Each scene shows the same named points in several views. A view is turned or mirrored, and shifted as a whole, has a little noise and may leave points out.

Scene 1
View 1
J632: [ -7   5  -3   1  14  -8 -10   7  -5  -4  23 -24]
J678: [  3   1  -5   9  18 -20  -5   2  -9  18  11 -23]
J331: [  0  -1 -12   0  13   4 -15  31  -2   4  35 -39]
J203: [-19 -15  -2  12   3  -1 -35  12  11 -31  31 -25]
J303: [-25 -10   6  -1   7  -2 -31   2  13 -40  22  -9]
J785: [-18  26  -4   9  14   0 -15  21 -26  -7  46 -73]
J377: [-20  17   8   6  10 -12 -18  -4 -14 -20  28 -39]
J173: [  2   5  -9  30  18 -28  -8   3 -23  22  18 -46]
J554: [ -3  15  -3   1  19 -12  -4  10 -19   7  28 -43]
J302: [-24  22   4   7  11  -6 -21   6 -19 -20  38 -55]
J155: [-10 -11  -3  25   8 -17 -23   1   0 -10  18 -25]
J784: [-15 -10   1  25   6 -19 -27  -4   0 -23  20 -27]
J262: [ -7 -19   7  10  10 -28 -20 -17   7 -15  -1   8]
View 2
J377: [  7  -2   5  20 -12  -3  -9  14 -10  13  -7 -17]
J331: [  1 -27 -15  23  14   2  -2  12  26   0 -18   4]
J155: [  9  -5 -13  24 -14   0   4  12  22  32  -2 -16]
J554: [  1 -11  -7  28   7   3 -12   8  -1   5   1   9]
J203: [ 11 -18  -1  12 -12  -7   9  21  26  14 -24 -38]
J678: [ 11  -8 -13  34   1   9  -8  10  21  26  14  12]
J303: [ 17  -9  13  11 -17   4   9  37  23  21 -22 -42]
J784: [ 10   1  -9  21 -19  -4   5  11  16  33  -7 -27]
J302: [  0  -9  -3  15  -4 -12  -8   2 -18   3 -17 -16]
J632: [ 10 -13   1  24   1   6  -4  20  16  12  -2  -4]
J785: [ -2 -13  -2  21   6  -5 -15   2 -24  -9 -13   3]
J173: [  2   1 -27  39  -3  -2  -8  -9   6  26  11  16]
View 3
J173: [-11 -37  -4  -6   3 -18   8 -28  29   1  35  10]
J203: [ 23 -13  -9  -2 -10  11  27  14  -4 -22  10  18]
J784: [ 18 -10  -8  -1   0   6  15  -4  14 -26  28  11]
J302: [ 25 -32 -23   6   6  11  10  -6  12  15   4  15]
J678: [-17 -23 -18  -8 -14 -23  17 -20  15  -9  31   8]
J554: [ 10 -32 -33   5   1  -2   7 -20  16  13  14  10]
J262: [ -3   9 -29   1 -16  -2  19 -11   6 -52  36   5]
J377: [ 19 -21 -30   6   0   9  10 -11  10   3  15   9]
J331: [ -3 -37  -8 -10 -23 -13  28   3   0   9   7  22]
J785: [ 18 -42 -30   3   1   1   6 -14  14  33   3  15]
View 4
J678: [ 19  18  31  46 -16  13   8  13 -10  27  19   6]
J377: [ 12   7  16  31  -6 -10  -6 -22 -11  16  33  -9]
J632: [  7   9  20  37  -8   1   8   0 -16  18  18  -7]
J303: [ -5  -5  41  23   1 -30  18 -24 -16   7   4 -23]
J302: [ 10   9   0  20   1  -5 -11 -18  -9  11  39  -6]
J173: [ 23  25  26  34 -11  17 -16  15  -3  32  34  19]
J203: [-10  -9  42  16   7 -33  10 -23 -11   2   7 -24]
J554: [ 16  18   5  38  -9  12   2   2 -13  21  30   0]
J784: [  6   5  48  21  -3 -18  -7 -13  -5  17  22  -2]
J262: [ 11   7  70  44 -19 -18  15 -15 -14  28   1  -9]
J155: [  8   9  46  27  -2 -12  -1   0  -4  17  15   1]
J785: [ 12  15 -18  27  -1   6 -10 -11 -14  13  43  -5]

In a view up to two points have been moved. Name them for each view, in the order of its rows, or write none.
view 1 -> J785
view 2 -> none
view 3 -> J554
view 4 -> J203
